Each row is a point on a landscape with many valleys, with its height.
From any point a ball rolls to the lowest of the 5 points nearest to it. It stops when none of these is lower. Distance is the straight distance between rows; heights are no part of it.
(557) height 90: [-13  10   7   0  -4  -7  19  17   9  32]
(393) height 199: [ 52  55 -58  44  -7  27 -15 -16  -7 -40]
(523) height 131: [  0 -48  62 -31   4  -3 -29   5 -19 -44]
(500) height 64: [  0  14 -69  21  -3  -7   5 -33   2  -1]
(80) height 294: [ -3  15 -18   0  10   4  18   5   4  40]
(441) height 146: [-23   3  30   6 -45 -32  16   6   6   8]
(477) height 187: [-33 -83  49 -42  15 -19 -51  -4  10 -31]
(274) height 158: [-24   5  34  11 -53 -43  13   1  -3  -5]
(490) height 191: [-19 -70  52 -36  13 -20 -42   1  -8 -47]
(484) height 173: [  7  28 -36  32 -25 -12  31 -15 -38 -27]
(19) height 186: [-20   3   7   0 -25 -26  21   7   4  21]
(59) height 284: [ 22  44 -52  44  -9   9  13  -8 -34 -38]
(263) height 585: [  2  -4  56 -15  -2   4  -3  33   3   7]
(66) height 103: [  4  18 -58  28 -11  -6  15 -32 -18  -9]
(320) height 819: [  0 -14  67 -20   2   1 -19  33  -5 -20]
(190) height 454: [ 18   7 -29  -6  47  43  19  -7   1  27]
(407) height 265: [ 8  7 -6 -7 33 30 21 10  1 32]
(547) height 489: [-16  10 -30  18 -30 -20  30 -19 -14  10]
(381) height 147: [ 31  27 -73  30  -6  15  -9 -44  -2 -31]
(468) height 80: [ 12 -16  51 -25   1  19  10  26 -10   5]
(12) height 123: [ 20 -25  32 -25  11  24  18  13 -15  11]
(537) height 189: [ 18  23 -56  34 -14  -5  11 -26 -28 -26]
(38) height 150: [-12  18 -45   9   8  -3  12 -13  13  29]
(74) height 162: [  3  19 -75   8  22  19 -10 -28  33  21]
(542) height 160: [ -7 -73  53 -36   6   1 -31  -1  -8 -38]
(568) height 188: [ 12  20 -69  -1  50  46  -8 -17  38  22]
(385) height 222: [ 16 -42  55 -29   0  19  -5  13 -11 -12]
(187) height 139: [-17   5  36  -5 -24 -21   6  26  10  18]
(273) height 124: [-4  9  6 -3  8  8 22 25  6 32]
(89) height 165: [-15   7  73  -6 -10 -27 -30  37  10 -16]
(588) height 145: [-27   3  51   2 -38 -42  -4  18  13  -2]
(57) height 89: [  5  -3  31 -12   7  14  16  25  -2  27]
(54) height 74: [ -5  14 -54  15  -6  -9  15 -27  -1  20]
(489) height 166: [-13 -83  47 -40   1   2 -28  -8   1 -18]
(251) height 87: [ -7  17 -18  28 -34 -21  36 -18 -25 -11]
(376) height 82: [ -4  14 -36   2  22  10  17   0  11  42]
(181) height 431: [ -7   0  68 -15 -11 -17 -16  36   9  -2]
(363) height 79: [-14   1  79  -9   7 -33 -51  42  -2 -32]
(538) height 73: [ -4 -20  79 -17   9 -14 -42  35 -11 -44]
(347) height 174: [ 24 -18   6 -14  34  46  30 -11 -15  23]
(539) height 127: [ -4  16 -61   7  18   6   6 -13  17  29]
(350) height 175: [-37   6  73  10 -24 -61 -43  27  11 -28]
(145) height 185: [ 39  42 -63  40  -8  14  -2 -23 -21 -40]
(107) height 419: [-16  12 -29  10 -12 -15  18 -12   6  28]
(384) height 105: [ 17  15 -79  18  -1   9 -13 -47  19  -6]
(186) height 236: [  6  19 -58   0  43  31  -2 -11  27  30]
(60) height 153: [ 17 -22  15 -17  22  32  29   4 -17  25]
(318) height 109: [ -3  -1  39 -14  -3   4  11  28   1  24]
(64) height 359: [ 16  16 -87  12  11  29 -24 -40  51   3]

Call two points neighbours if one is among the 5 nearest of the other. Go from one point of each pair to the other, from neighbour to neighbour, staying as low as possible. Name the highest point that can't be avoided.
(468), (376) -> (274)
(538), (376) -> (89)
(376), (500) -> (539)
(251), (500) -> (66)

For each start below, name the point where the ball stops.
(489) -> (538)
(273) -> (468)
(542) -> (538)
(537) -> (500)

Two balls start at each pair of points below. Name the first point that both come to, or write -.
(64), (59) -> (500)
(145), (347) -> -
(74), (539) -> (500)
